Each row is a point on a tangle of strands that fork, close into loops and nearly touch. The rows are in no order.
Two points are linked if the straight distance between their rows is under 91.1. Some points are linked to none.
paro: [ 28  18 -24 -11  32 -10  31  14  28  11 -20  13  12   6  22 -17   5   3
  18  15 -21   6 -13 -14  16  -5 -35  19 -17 -13  -8 -33  12  -2 -19  42
   8  23  12 -10 -34 -13  16  30]
pel: [ -2 -30  31  28 -22  26 -23 -14  -1  -4  -1  -1  -7   3  -8 -24 -22  -8
   1 -26  33  32  21   6  -7  17  36  18  43  39  29  46   0  -4 -31 -18
   4  13  -7  27  23  18  -7 -19]
zib: [ -2 -19  12  15  15   9  15  18  -4   5  17  10   8 -39 -41   7  24   8
  -2  10  -1  -8  -7  -9  24 -28  10  -6 -28 -10  -1 -35  14  25  41 -32
   3 -37 -25   2   9   1   2 -18]
nibid: [-30 -25  36  23 -14   6   7  14  43  -4  17  19  -9 -22 -13  -9   0  13
   6  10  21  41  32  15 -52   4  36 -25  23  39  24  42 -17  15  13 -13
  -9 -22  38  12 -16  11   4 -37]
ziki: [ 12   7 -17 -18   4  39  -5  13  25  10  10   5  -1   8 -18 -22 -15   9
  -3 -10   5   4  -3 -19 -14  44   7  12   9  26   9  37   6  -8 -53 -14
   4  22  -3  11 -17  35  14  12]
vudo: [ 22  21 -21  -8  19  -3  27  15  29  10  -8  21   6   9  25 -21  -5  23
  19  22 -11   7  -7  -5  -1  -2 -17  -5 -13  -4   1  -5  -3 -13 -11  33
  -3  32  26 -12 -18  -1  34  11]
norak: [-24  -6  17 -15 -14  12 -16 -13 -12   7 -13   0 -40  37   5  19 -19  15
  -2   3  29  17  20   4 -11  32   6   8  53 -49  27  27 -31 -15 -23  12
 -14  16   1   8  32  32 -19 -11]
zoden: [-53 -39  63   8  -4 -16 -25  13   4  -9  -8  11  -9 -16 -28   5 -25   1
  13   9  44  48  49   3 -29   8  50  -8  39   1  17  32  -5  14  18  -2
  -5 -16  28  28  48   4 -25 -19]
Fupe: [  7  11 -36  25   6  15  27 -34  27   0 -19  -6   1  -9  21  54 -24  -1
  -7  10  -7 -33 -16  50  13 -29   0 -24 -37  -4 -33  -4 -41  -9  33 -19
  18 -12  -8 -10  11 -46  25  -1]
Sinib: [ -4  -2   6  26 -15   3  31 -14  36  -7   6  14  16 -29  11   4  -6   5
  18  20   2  25  13  44 -41 -17  33 -48  -2  56  -8  22 -25   9  40 -35
   7 -26  44  -7 -18 -18  50 -20]
Fori: [ 20 -15  -4  33  21  -1  -1  21   8  10  -6  10  19 -30 -24   5   8  11
  -1 -13 -27  15  -2 -20  34 -34  -7  27 -42  34  -9 -33  19   6   4  19
  26  -8 -22   5 -29 -20  -6   0]
das: [ 21  -2 -12   9  -9  17   4   2 -14  26 -24 -10 -27   3  25  -2  -4   7
   2   7   3 -25  -2   3  -1   8  19  10  38 -34  18 -21  -7 -22 -13  46
   0  20  -3 -10   6  10 -14 -15]
gigon: [-10 -27   0 -19  -3  50   9   5  12   2   0  27 -23  -4 -39  14   8   2
 -20   5   4   2  -5  10  -3  25  35  -1  14  41   9  35 -15  -6  -5 -45
   8  -2 -38  32 -23  39 -51  -9]
Duge: [ 27   5  -8  33  26 -23  13  24  42  -9 -31  22  15  10  21 -58   9  25
  -7   2 -25  30  -4   4  11  10 -21  38  -5  21 -11 -17  42   8 -25  13
  27   4  -7   3 -11 -21  24  14]
dof: [ 40   8 -19 -19 -20   4 -11 -20 -62   1   0 -29  20   4  -7 -23  -6 -39
  -2 -31  13 -33 -18 -18  12  -1 -13  12  25   3 -10 -17  17   4 -28  -3
  13  13 -17   1   7   6 -24  40]
tep: [  5   1  -2  -9 -16  14  33 -13  54  -6   1   6   3  -9  -2   1 -22   9
 -14   5  -9  -6  -5  50  -6   0  36 -44  -2  26 -32  10 -35 -21  41 -73
  -7 -20  34 -15   4  -4  33 -35]
zotil: [  0  34 -12  11  -1 -13 -39   6  10 -14  -9 -28  43  44   2 -47  -8 -15
   9 -26   5   7  35  -6 -22  16   9  36  24   1   2   6  70 -15 -45  -4
  -5   3  38   9   8 -51  21  31]
daraz: [  6   2 -15   2  -8  19  36 -13  48  -6  -3   3  11 -20   7  10 -14  14
  -1  20  -7   2 -10  53 -13  -5  38 -44 -14  52 -30  20 -30 -12  40 -52
   9 -19  32 -16 -15  -6  46 -16]
Fosar: [-14  18   7 -15  -7 -25  -9   3 -33  -3  12 -15 -13   2  10  16   8 -20
   7  -3  -5 -25 -17 -39   2 -11 -42  12  -3 -55   0 -22   8  10   1  33
   0  14 -25 -33 -15   2 -22  11]
timel: [  2 -12 -10  12   0   3  47 -18   8  -7   0   7   6 -14  -9  10   0  -5
   0  21 -11 -29 -13  35  28 -32   9 -30 -31 -25  -9 -17 -32   0  53 -55
  -5 -37  -7  -8  25 -15  15 -23]
Limil: [-38 -29  35  10   1 -28 -11  14  23  -8  16  14   6 -23   3 -12 -25  14
   7  16  24  26  44  21 -37 -14  43 -43  15  18   1  26 -28  -5  30  -8
 -16   6  44  27  33   0  -3 -28]
libam: [-32 -20   9 -17   0  32   6   5  11  -2 -13  14 -39  10  -2  27  27  26
 -18  46  -5  -7  16  34  -9  25  26 -12  23 -25  31  20 -35  11  33 -31
 -21 -45  -7  20  -2  29 -24 -19]
Sug: [ 29   5 -25  17  12  20  23  20   0  22 -17  13  21 -26  -1  22  -7  20
   1  14 -28 -10 -14  -2   4 -10  16   8 -28  -6 -13 -23 -12  -5   4  46
  10  -3  -4   5 -32   4  -8   3]
maves: [-22   8   3 -37  -2   4  -6   8 -28  -6  28   1  11  -7 -32  19   7  -3
  -4   0  -1 -30 -20 -37 -25  27 -38  -3 -24 -40 -13  -1   1  32  11 -16
 -11  -3 -27 -20  -6  35  -9  22]
Novo: [ -5   4  15 -32 -27   1 -30 -24 -84 -27   8 -13  11  18  -4   6 -17 -44
  11 -13   7 -38 -37 -22 -18  18 -20  44  16 -40 -11  -2  10  31   2   2
   3  -5 -34 -28 -14   5 -25  39]
Vog: [ 13  30   8  -5  27 -61 -19   2  23 -11  -3 -40 -13  19  31 -17  20 -25
  14 -21 -18  57   7 -12  44  -6 -53  24 -18  23 -13 -16  33 -23 -36  31
  -9 -15  27  19  11 -48   9  12]
Sif: [-29  12   2 -32  -1  -9   1   2  -2  -7  25   5  -2  14  -5  14  -1   9
 -13   2   7  -4  17 -13 -14   7 -20 -47 -19 -32  -4  20 -18   5  14 -41
 -37  26  13  -8  38  13  13 -11]
zarir: [ 37  -1 -25  14  28  -7  17  20  30   2 -34  20  20   0   6 -40   6   9
 -10  -4 -31  18  -9   1  27  10 -19  44  -7  23 -20 -44  36   2 -25  23
  29   4 -16   5 -19 -25  -1  27]
Midiz: [ 22  -5 -25  26  27   7  25  12  14  15 -15  18  31 -31 -21  30   3  18
   0  10 -29   7 -10   5  20 -39   2  12 -52  18 -21 -26  -6   2  13  29
  18 -11  -2   9 -32 -15  -2   9]
febo: [ 35 -20  -6   1 -27   4   2 -12 -72  16 -16 -11 -10 -11   5 -13  -3 -17
   6  -4   3 -16 -10  17  27 -16  24   9  37   1   0 -27   0  -2 -12  11
  -5  17 -31  17  19  30 -45  12]
sotu: [  3  31   9   8  12 -41 -34  12  14   4   2 -20  10  21  14 -13   1  -6
   6 -19   6  15  16 -40  11 -19 -15   2  -4   0  12   0  33 -25 -19  26
 -10  22  17   7  20 -26  10   6]
kepe: [-31 -19   0 -16  -8  35  -3  -4 -19   0  -7  17 -41  13  -6  37  10  21
  -7  37 -21 -19  19  40  -4  31  34   9  22 -28  30  -9 -33  19  24 -12
 -19 -42 -40  21  -2  28 -32  -4]
Fav: [ -8   4  13  43 -16 -10 -34  24  27 -16  -6   4  27  17   6 -62 -23  20
   0 -20  -1  24  31  -1 -35  23  30  38   6  33  10  38  30   4 -42 -10
  -9   1   2  30  13  -6  37  11]
lugeg: [-16 -20  19  -2   6  26  -6  17  26   4  15   8 -20 -11 -20   4   7  27
 -23  10  13  18  12  -3 -17  10  24 -16   5  18  18  32 -10   4   9 -32
  -7  -6   4  19   4  36  -1 -33]
vom: [  6  -3 -20 -23   5  29  -3  22  -1  13  23  11  11 -19 -52   5   0   7
 -14 -11 -10  -9 -12 -31 -10  35  -2  -3 -20  13 -19  13  -1  -1 -16 -14
   5   7 -24   4 -15  40  -7   8]
lapa: [  8   0 -16 -29  -7  37 -12  -3 -34   9  22   4  20  -1 -44   0  -7 -20
  -9 -28   0 -21 -20 -30 -15  37  -9   6  -2   5 -13  22   5  -1 -28 -17
   8   5 -27   6 -10  35 -15  27]
vufov: [-34  25  12 -18   8 -31 -14 -16 -20 -20  31 -14  16  12   6  18  14 -25
   7 -17  10 -14  -8 -41   5 -19 -53 -23 -37 -35  -6   6   9   8  18  -4
 -19  18  -2 -22   5 -14   2  10]
zom: [ 25  -7  -6  19  -8  18 -21   4  -5  14  -8  -9   0   2   4 -33 -15   2
  -6 -25  11  -3   6 -16  11   8  15  19  28  24  13  -3  26  -9 -31   6
   9  22  -9   7  17   9   7  -1]
Kuvo: [ -6 -16   9  -5  -5  36 -18  -2 -19  11   6   7 -21  10 -13   6  -6  13
 -17 -11  17   2   1 -10  -1  20  16   7  28   1  18  22  -7 -10 -17 -15
   4   8 -23  17  20  35 -17 -12]
Sela: [ -9   6 -13 -48   0   8   3  18  -6   4  29  14  10 -20 -65  22  10   0
 -12   0  -9 -24 -19 -21 -19  42 -14 -10 -27 -13 -29   3 -11  18   1 -25
  -9 -12 -33   0 -10  52 -20  17]
Pimit: [  6  15   9   4   0 -27 -30   6 -22   3   3 -28  -6   3   5  11  18 -19
 -13 -34   3 -10 -17 -47  35 -12 -26  16  -3  -1   6 -27  30 -21 -10  34
  17  -8 -25 -12  12 -19 -22   5]
kazif: [ 20   0  -2  42  11 -17  16  23  43  -5 -14  34  14   4  24 -61  -5  42
   3  11 -19  34   0  10  -9  10  12  25  -3  28  -1   5  26   9 -17  13
  17   2   5   3 -15   0  39   6]
Lelet: [ 12  12 -34  24  19  12  24 -35  29   4 -28  13   4   1  30  53 -19   5
  -4   9 -13 -14 -17  52  11 -34  -6 -13 -46  26 -35   4 -34 -10  23   6
  29   2   6  -3  -2 -48  30  15]
givi: [-17 -15  14  15 -14  20  18  14  55  -6  10  23  -5 -29  -7  -2  19   9
   7  21  11  33  16  24 -56   6  38 -30  19  58  22  44 -23  16  13 -20
   5 -39  40   1 -47  12   8 -31]
Nogad: [ 13 -17  -4   5 -21   7  -2 -17 -28  18 -35 -15 -39  17  24  -1 -12   0
   6   1  28 -13   5  22  10  15  24  16  68 -33  20 -10 -17 -23 -18  31
  -8  21  -8  -9  32  23 -24 -19]
bunaz: [-24  35  23 -10   6 -34 -30 -15 -25 -13  19 -33  14  21  14  14  17 -40
   7 -22  13  -6  -6 -52  11 -20 -34   0 -12 -37   2  10  30 -12   0  20
 -15   4  13 -18  -2 -23  -4  16]
kar: [ -2 -12   1 -18 -23   6  -9 -31 -36   3 -29  -6 -43  40  19   9 -14  -4
   9  -1  29   2  12  15   5  27   6  23  70 -50  20   4 -34 -11 -31  11
  -9  18 -19  -6  32  31 -24  -8]
lole: [ 17  17 -38  -5  27  -5  38 -20  22   3 -23  30  11  17  29  21  -4   2
  19  14 -30   6 -22  27  16 -25 -39  -3 -45   5 -27  -5 -25 -16   0  32
  16  27  21 -19 -24 -35  22  22]
kazo: [ 41 -28  -5  34 -18 -10  -2  -2  -6  10 -33 -19  -8 -19  24 -47   4 -17
   8  -6   8   0   9  20  29  -3  29  25  41  50  16 -33  33  -3 -15  10
  14  24  -7   3  11 -23  -4   4]
domor: [  1 -16 -12  25  25  -9  13 -20  15  -4   3  -4   4 -19 -15  28  22  -5
   8  -7  -9  -1  -8  32  52 -69 -22 -12 -57  14 -14 -29  -7   8  27  -2
  15 -19   0   6   2 -36   1 -18]
nitad: [-32   3  18 -19 -16 -38 -42   0 -54 -13  -2  -3 -18  19  -1  33  15  -1
 -12   0   3 -27  -9 -19  22  -3 -18  18   5 -34  19 -36  20  12  16  25
   2 -27 -45 -23  35   2 -12   7]
rik: [-18   6 -15 -14  -2  -2   8  14 -34   0  10   9  -9  -5 -11  23   9  22
  -3  21 -24 -30  -8  -6  -9   0 -21  -6 -14 -53  -1 -27 -10  19  16  21
  -8  -5 -34 -19   1  22 -18  -3]
vapuf: [ 41  -1 -11 -23 -26 -10 -12 -16 -88   2  -7 -20   9   1  -9 -12  -1 -25
   1 -11  13 -15 -21   6  19 -19   1  12  29   0  -8 -16  -2  12 -23  -4
  -3   2 -36  22  21  37 -42  34]
nife: [  2  22  -7  36 -11 -20 -37  18  23 -21 -17  -9  36  33  11 -66 -10  12
  -1 -24  -3  17  28  -1 -28  24  12  40   5  19   4  21  58  -2 -41  -9
  -3   0   8  20  14 -28  34  23]
sinuv: [  6  11 -14  17   5  12  10  -2  27   2 -11   8   4 -15  52  12 -10  26
   5  37   6   6   2  35 -34   1  30 -44   0  29   2  46 -48 -18  26  14
  -4  -8  43   4 -18  14  34 -16]
gib: [-47 -34  52   0   1 -14  -8  11  14 -10  -3  13 -17 -14 -15   4 -12  10
   2  25  34  35  43  16 -25   4  43 -29  29  -9  19  31 -21  11  37 -16
 -20 -23  35  33  47   8 -11 -29]
Rizet: [-12 -27  17  -4  -2  45  -3   3  13   7   4  16 -31   5 -17  11  -3  16
 -20   0  21  13   2   6  -9  26  25   3  25  24  27  39 -17 -12  -8 -25
   5   3 -14  28  -3  36 -27 -21]
fisek: [ 16   2  -1  29   4  48  21  11  12   8  -9  14   8 -56 -11  28  15   3
  18  40   5  12   2  11 -39  -7  34 -25   1  22   0   9 -18  21  33  -8
  11 -42  14   5 -26  -8   8 -25]
guled: [-26 -17  20  -9  -9 -11   7   7  40 -10  15  16  -5  -7   6  -5 -19  20
 -10  14  12  15  32  40 -34   1  37 -57   8  20 -10  29 -39 -14  33 -41
 -26   1  45  21  22   6   3 -38]
Falet: [ 20  11 -27  17  33  -7  34 -25  29   0 -30  35  15  22  36  17  -8  15
   7  15 -30  15 -23  46  11 -32 -22  -1 -43  32 -24   9 -18 -18   6  20
  31  11  25  -3  -8 -40  29  19]
dizus: [ 15  16  -7 -14   1 -27  13   8  -2  11 -14 -32 -17  -3  28   9  12 -27
  10 -11 -19 -16 -23 -19  22 -10 -36  24   0 -34   0 -57   8 -12 -20  58
   2  12  -9 -18 -32 -28 -30  14]
maz: [-11   2  14  -7  -5  23  -3   2  24  15  -4   1 -33  22   9  -1 -24  22
  -4   3  31  17  14   8 -21  25  12   1  47 -21  31  38 -28 -24 -28  15
 -14  24  20  16   8  34 -11 -21]
Gabu: [ 44   2 -32  10   4   2  -2  11   1   2 -25  -1  25  -3   5 -57  -4 -11
  -7 -17 -22  -1   3   1  29  22 -12  36   7  43 -14 -35  43  10 -29   5
  23  18 -27  14  -8 -17   1  41]
sok: [-18 -15  23  15   7  -8 -22  13  -9   3  11   0  -3  -8 -18   9  10  21
 -17  -5  17   7  13 -25  10 -12  16 -10  -1  -8  18   2  20   5  22 -12
  -6  -4  -7   6  38   8   8 -25]
Kasig: [ -9 -25   9 -20   0  49  12  12   7   4   5  30 -23 -19 -44  15  18   2
 -15  15  -1  -1   0  11  -5  27  38  -1   6  18   4   4  -6  13  23 -49
  -5 -29 -32  27 -16  32 -38 -16]
Tanuz: [-16   7  12 -29 -27 -11 -37  -5 -75 -15   6  -2  -6  19  -5  25  -3 -15
  -2 -14   1 -33 -22 -23  -2  11 -23  28  11 -35   3 -26  10  20   6  13
   7 -15 -48 -25  18   9 -19  26]
vatot: [-32   7  -8 -36 -13  -9   7   9 -35 -12  26  12 -14   4 -16  25  -4   9
   8  38 -36 -31   2   8 -29  25 -31   4  -6 -61  -1 -18 -14  47  12   1
 -20 -13 -38 -23 -11  30 -20   8]
buzaz: [ 46 -15 -19  24  -7   6  -4  13 -13   7 -16   4  20 -21  -2 -44  -8 -12
  -1 -20 -23   0   0  -9  36   1   9  30  -2  50  -5 -34  31   1 -18  10
  20  18 -31  15  -9 -12 -10  20]
mip: [  5  38  15 -11 -13 -24 -29 -28 -39  -9  11 -51  10  28   1   1  15 -55
  -9 -44  13 -21 -19 -35  30   6 -14  23  19  -2   0 -13  47 -31 -20  20
  19 -32  13 -26  -6 -45 -19  22]
dera: [ 37 -28  -3  21 -19   4   2  -3 -37  20 -29 -17 -13 -16  21 -22   0 -17
   8  -7  11 -18  -6  11  32 -10  32  14  43  18  13 -33  16 -16  -7  20
   9  21 -14   5  14   0 -26  -4]
Nov: [  6   8 -27 -18  13  -6  21  13  29   4  18  17  19  -4 -21  -3  -5  25
   3   9 -15   9  -5  -8   6  -4 -23 -26 -48  33 -21  12 -12  -3   4 -17
   0  28  11 -21  -5  13  37   8]
Nima: [ 19  14  -1 -20 -10  -4  -2 -11 -21   5  -4 -38  -9   2  21 -12  -6 -45
  10 -18  16 -37 -14 -31   5  12 -15  29  29 -40 -15 -36  21  13 -21  16
   2  35 -18 -22 -38  -7  -9  38]
tet: [ 12  22 -12   1  -8   8 -28 -14  -8  -1  -3 -31  33  36   0 -31 -12 -20
   2 -39  16  -6  18 -22  -7  17   5  24  31   0   8   8  54  -9 -46  -5
  -1  13  27  -1   5 -27  21  23]
Tenam: [-23  11  19 -11 -11 -43 -34   3 -37  -7  -1 -19 -20  12   5  34  27 -13
 -13 -10   3 -18 -20 -32  37 -14 -28  13  -2 -25   4 -34  25 -12  10  39
  12 -26 -39 -21  25 -11 -27  -3]
pur: [-30   5  23 -16   0  -6 -27  12  -3   2  10  -5   1  20  -8  13 -17  12
  -7   4  25  18  28 -23 -32   7   7 -16  12 -29   9  42  -9 -14 -19  -9
 -27  23  33  27  52  14  -2  -1]
rep: [ 10  12  -1   2   6 -30  -8  11   0  12  -4 -23 -17   2  16   9  20 -10
   1 -15 -12  -4 -15 -31  35 -22 -30  13 -12 -14   9 -38  14 -23 -11  49
   9   8 -10 -10  -4 -16 -18  -2]
livan: [ 17  13 -11 -15  -6  25 -17 -26 -25   7   3 -29  16  26   1 -19 -12 -28
   4 -39  31 -16   1 -27  -4  19  -1  19  37 -15   3   8  27  -2 -43  -9
   0  20  11  -7  -4  -1  14  22]
sasus: [  5  12  -3 -18  -7  13  -4   4 -26  10   9 -10  -6   1  -1  -4 -10 -18
   7 -13   8 -25 -16 -42  -8  13 -21  19  12 -40  -3  -9   8   4 -20  19
  -1  28 -19 -19 -21  16  -6  18]
saken: [ -8 -14  18  33 -18  20 -33   9  14  -4   4  -5  14   4 -15 -30 -22   9
  -8 -27  11  25  24 -13 -23  21  34  23  13  39  22  50  18  -1 -37 -17
  -1   7   4  27  17   9  17 -12]
lok: [ -4  -6  -8  21  20 -26   1 -19  25  -2   5   3  -1   2   4  17  11   7
   6 -17 -10  13  -2  26  38 -56 -20 -23 -46  23  -9 -17  -4 -15  21   4
   8  10   8   3  12 -43  12 -26]
tigor: [-39   2  11 -43  -4  -9  -6  -1 -14 -12  18   2 -11  24 -11  20  11   9
 -20   9   0 -10  18 -11 -10  22 -21 -25 -14 -48  16  10 -12  25  15 -41
 -35  -5   2  -1  46  27  14   3]
nuni: [ 21   3 -10  33  32 -33  27 -12  36  -8 -20  42  14  26  38 -21  -2  24
   7  14 -34  40 -10  40   9 -33 -21   7 -31  34 -19   7   6 -13  -2  17
  24   7  24   3  -4 -33  30   7]
kiza: [  5 -10   7  37  18   3   9   4  -2  10 -13   2   1 -33   6  27  26  12
   5  20  -4  -2   1   0  13 -45  15  -8 -22  -2   9 -23   1  -3  36  24
  12 -11  -1  -4  -1 -19   0 -28]
tus: [  1 -14 -12  10  15  -5  29   9  17   5  19   1  24 -33 -48   4  10   8
  -8   6  -6 -14 -13   0  32 -35 -13 -18 -56   2 -22 -28  -6  18  31 -40
   5 -22 -17  -3   8   8   4  -4]
geduv: [ 27  10 -25   4   2  13  20  16  -3  22 -20  -3   0 -10  19   3  -5   9
   6   9 -22 -22 -11  -9   2  -2   2  11   1 -29  -1 -35  -4 -15 -12  56
   4  18  -4  -7 -22   1 -10   3]
tosot: [-14   0  -2 -21 -12   4  15  -3  44 -10   7  12  -6  -2  15   5 -15  23
 -18  14   0   1  11  49 -23   8  32 -61   5  17 -21  29 -46 -22  35 -50
 -24  -3  40   1   9   7  13 -42]
kifi: [-21 -18  14  -5   7  19  11   7  20   1   5   8 -22 -12  -7  10  18  26
 -19  36   7   7  13  23 -11   3  24 -34   8  -8  16  23 -27   6  39 -32
 -23 -24  19  12   8  26   1 -37]
tiz: [  4  -1  11 -33 -20  20 -20 -41 -81 -19  14 -18  30  27 -13  -4  -6 -44
   3 -28  17 -36 -32 -20 -13  15 -11  33  17 -38  -9  13  12  12  -9 -12
   9  -9  -2 -25 -19   2 -15  32]
fabi: [-21  18   7 -19   2  -9 -14   5  -7   3  19  -1   4  15   2   8  -7   6
  -3  -3  16   6  18 -35 -20  -3 -13 -25  -4 -33  10  26  -2  -7  -8  -8
 -32  33  21   0  28   8  14   0]
nub: [  6  -4  -3 -31 -11  37 -11 -29 -58  -2  24 -14  38  14 -32  -8 -10 -39
   2 -36   9 -34 -27 -31 -17  27 -12  18  11 -17 -12  24  15   3 -23 -14
  10  -1   3 -11 -26  13  -8  33]
sisa: [-22   8  -4  -8  -1 -32  -1   3 -33  -7   4  -5 -14   3  10  29  20   4
   5  14 -18 -28  -5 -10   9 -23 -40  -7 -16 -55   6 -31  -2   7  15  37
  -2   0 -29 -29   7  -1 -20 -11]
zudid: [ -6  -9  12  11  -3  13   0  18  43   7   6  12 -15   3  10 -21 -24  30
  -5   9  19  21  12  12 -27  17  29  -3  24  19  27  39 -18 -17 -18  16
 -10  10  32  21  -9  32   7 -21]
raz: [  7  -4  -9  17  10   0  -3  25  27   8  16  11  15  -9 -19 -18  -3  36
  -8   2 -11  20   8 -20  -4  -5   0  -7 -32  36   3  15   8   2  -4 -10
   0  14   5   0  -4  14  33  -6]
lozor: [ -7 -17   2  -3  -7  35  -6   8 -31  15   2  16 -28  -4  -9  16   3  23
 -12   7   1 -13   0   0  -1  15  21   4  16 -22  13  -6  -9   0  10   6
  -3  -4 -29   5   9  33 -23 -14]
Lokag: [-50   4  24 -37  -9 -13 -18 -16 -43 -19  22  -8  -9  29   2  30   5 -10
  -2  14   3 -16  15 -22 -23  22 -30   2  -1 -65  15  20  -2  37   5 -20
 -31   2  -3 -19  16  23  15  20]
Lume: [ 15  19   8 -23 -10 -33  -1   0 -12  -6   0 -48 -18 -10  22   5   5 -61
   5 -25  -6 -22 -34 -25  28   6 -41  40   6 -25 -17 -59  12   5 -18  43
   9   4 -22 -15 -42 -38 -45  35]
vede: [ 27  22  -5 -14 -17  -8 -21 -29 -54  -7   5 -45  22  19  -1 -15  10 -53
  -8 -45  15 -33 -19 -26  23  -1 -13  19  23   3  -1 -16  36 -12 -22   3
  27 -10   2 -21  -1 -31 -24  35]
Lun: [ -3 -12 -12  19  15 -10  32 -13  12  -2  10   1  11 -20 -23  18  11  -3
   4   3  -7 -20 -19  28  45 -57 -16 -21 -52 -12 -12 -32 -15   8  39 -29
   8 -24 -14  -3  15 -21   0 -18]
tomok: [ 10   0  -2   9   1  57  23  12   7   7  -6  24  -1 -49 -38  29  23  -8
  13  35  -4   7  -2  14 -29   9  43 -22   9   7  -3  -1 -10  27  35 -32
   1 -57  -2  13 -23  -2 -15 -27]
vivuz: [ 23  17 -27 -13  41 -16  41 -12  26   2 -31  19   9  13  36   1  15 -12
  23  17 -31  13 -20  13  26 -23 -52  16 -32 -13 -24 -24 -11  -4 -16  43
   5  20  25 -11 -35 -30   9  31]
Lezin: [ -2  12 -13  -1  16 -28   0 -18  15   0   6   3  -6  14  18  18   6   5
  10 -12  -9   8  -2  12  27 -42 -37 -24 -44   1  -7 -15 -12 -22  15  23
  -2  30  10  -7   9 -36   8 -17]
bope: [ 27 -11 -10  23   1   9 -16  18 -20   6   3   1  22 -23 -18 -16  -4  -4
 -11 -33 -19  -4  -5 -34  31  -5  -3  23 -19  37 -11 -26  27  -2  -5  12
  26   4 -37   8 -11  -8 -16  12]
fiz: [ 26  12  -9  26  39 -41  34   6  47  -8 -28  32  17  23  31 -47  13  25
   0  14 -28  45 -16  24  10 -14 -38  20 -14  11 -23  -5  28  -1 -26  14
  26   7  20   3  -9 -27  22  13]
pazi: [  3 -13  -5  -5   1  48  20  15  -6  11   5  30  -6 -39 -47  23  11   3
  -5  18 -14  -2  -5  14  -6  19  47 -11  -4   0 -12  -9  -3  17  33 -28
  -9 -37 -28  23 -27  22 -31 -20]
fabov: [ -4  20  -4  -9  17 -44  -5 -20  10  -3   6 -14 -21  18  32  13  16 -24
  22 -20 -13  21  -2  -5  36 -36 -52 -12 -34  -9 -10 -17  -7 -28  -2  44
 -14  28  16  -9   1 -40  -1 -10]
Vebev: [  0  -7  12  37  -4 -22   6  27  42  -5   4  31  11   6  21 -55 -15  38
   8  10  -4  39  16  12 -28   8  27  11  -1  39   9  27   9   4 -14   7
  -5   3  20  12 -10  11  43   0]
Zumik: [ -3 -12   5  11   6  16   2  24  35   5  20  12  -4 -19 -19  -9   3  36
 -15  15   0  18  11  -1 -17   1  22 -18 -16  38   6  27  -8   3   7 -26
  -1   2  15   5  -9  29  22 -26]
gis: [  8  19  14 -14  -6 -25  -9 -11 -22 -13   1 -52  -8  -1  26  -5  -5 -62
   5 -18  11 -40 -31 -30  14   8 -25  38  15 -39 -19 -39  22  15  -9  27
   8  17 -22 -25 -48 -23 -27  40]
lopel: [ -8 -10  17  30   0 -20   5  17  38   1   8  21   5  -3  23 -33 -20  34
   7  16   7  32  26  17 -33  -6  35 -13   8  33  16  30 -13  -9   4  23
 -12   5  41  16  -5  11  29 -16]
lopov: [-12  45  22  -7   8 -29 -30 -18 -15 -14  23 -53  16  24   7  -1  20 -53
   6 -34   8   0  -5 -47  26  -8 -28  17 -10 -15   2   2  46 -25 -16  29
  -4 -23  30 -14 -18 -42  -8  23]
lusas: [ -4  -3  13  15 -16  15  24  -6  41  -7   5  13   8 -34  -2   3  15 -10
  14  27  15  25  12  32 -55 -10  26 -59  18  41   7  27 -28  19  32 -40
   1 -53  50  -3 -17  -4  28 -34]
zuvaz: [ -5   5 -19  -8  -2  13  16  -1  29   0   0   5  -3  -9  23  14  -4  32
  -8  30  -3  -4   3  38 -25   6  22 -57  -5  15  -6  39 -49 -19  27 -15
 -17  -1  37  -4  -7  15  20 -30]
dizi: [ -7  12 -23 -29   9  -5  24   2  15   3  26   8  18  -9 -24   9   3   6
   4   1  -6 -14  -8 -15   4  -4 -38 -37 -51  -2 -24   2 -19   4  12 -25
  -9  27   1 -30  -3  11  21   8]
ripu: [-28 -40  57  29 -17   4 -21   0  10  -5  -3  13 -13  -7 -19 -10 -29  -9
  11 -19  44  47  37   5 -29  15  48  11  51  23  29  41  -4   4  -8   0
   3  -5  11  22  26   9 -19 -26]
vetif: [-26 -14  -2 -24 -16  21 -14  -1 -45   2   3  17 -36  18  -8  29  -2  22
  -5  21 -22 -22  10  23  -8  27  12  16  18 -39  19 -19 -22  19  10   7
 -13 -18 -49   2  12  35 -28   3]
vuso: [-18  14 -11 -18   8 -21   6  -6  -2  -9  25  -3  12  -2 -10  15   9  -5
   4  -8   3 -17 -12 -27   8 -19 -57 -30 -47 -24 -13  -7  -7  11  17 -10
 -10  27  -9 -27  -1  -4   7   7]
Sapop: [-50  -2  15 -40  -8 -12 -13  -6 -38 -16  25   2 -29  22   3  30  -1   2
   7  37 -17 -21  19  -8 -27  27 -35   9   8 -64  17   7 -13  50   1 -11
 -24   0 -26 -28  -2  30   3  12]
muzok: [  4   4 -19  22   0  12  38 -28  17  -6 -11  -3   3 -12  10  26 -14   3
  -7  18  -3 -29  -9  43   7 -25  16 -37 -19 -14 -21  -1 -40  -9  51 -41
   3 -25   2 -13  20 -32  29 -27]
gavak: [ 11  20   4 -17  26 -51  -5  -7  17  -2   1 -34 -27  15  35   0  28 -30
  18 -21 -17  41  -6  -9  50 -19 -61  15 -23   7  -9 -29   9 -23 -23  48
 -11  -2  25   5  -2 -38   4   6]
paka: [  5   4   1 -10  -8  30 -20 -20  -3   8  -4 -21   3  32   0 -13 -23  -9
  -1 -32  37   8  11 -11 -12  29   8  14  48 -10  15  30   4 -14 -54 -13
  -5  25  11  18  22  17   5   2]
Suger: [  4 -11  -1  22   8  28  18  15  25   9   6  13   4 -37  -8   4  10  25
   1  34  -1  13   2  14 -22 -12  31 -25 -13  30   3  14 -16   5  28 -11
   5 -16  20   1 -23  11  21 -29]
kiz: [ 36 -22 -11  37 -19 -28  -8  -1  -5  -2 -40 -28   0 -10  27 -61  21 -18
   0  -2   3  12  16  36  29   4  18  27  33  69  10 -35  49  20 -18  -9
  15  20 -15   9  12 -33   6  27]

How many points has the smallest loop of links through each point below? Write 0 if it is on no loop.
lole => 0
Vebev => 18
pel => 0
kepe => 8
gigon => 9
dof => 0
nitad => 0

A piece is all that can be reached along the links. How many separate loops has the piece of each point below (a circle has one, a figure eight two, a Y none), and how many tips (points with one link)?
das => loops 1, tips 3
Kuvo => loops 2, tips 1
nife => loops 0, tips 3
maves => loops 0, tips 2
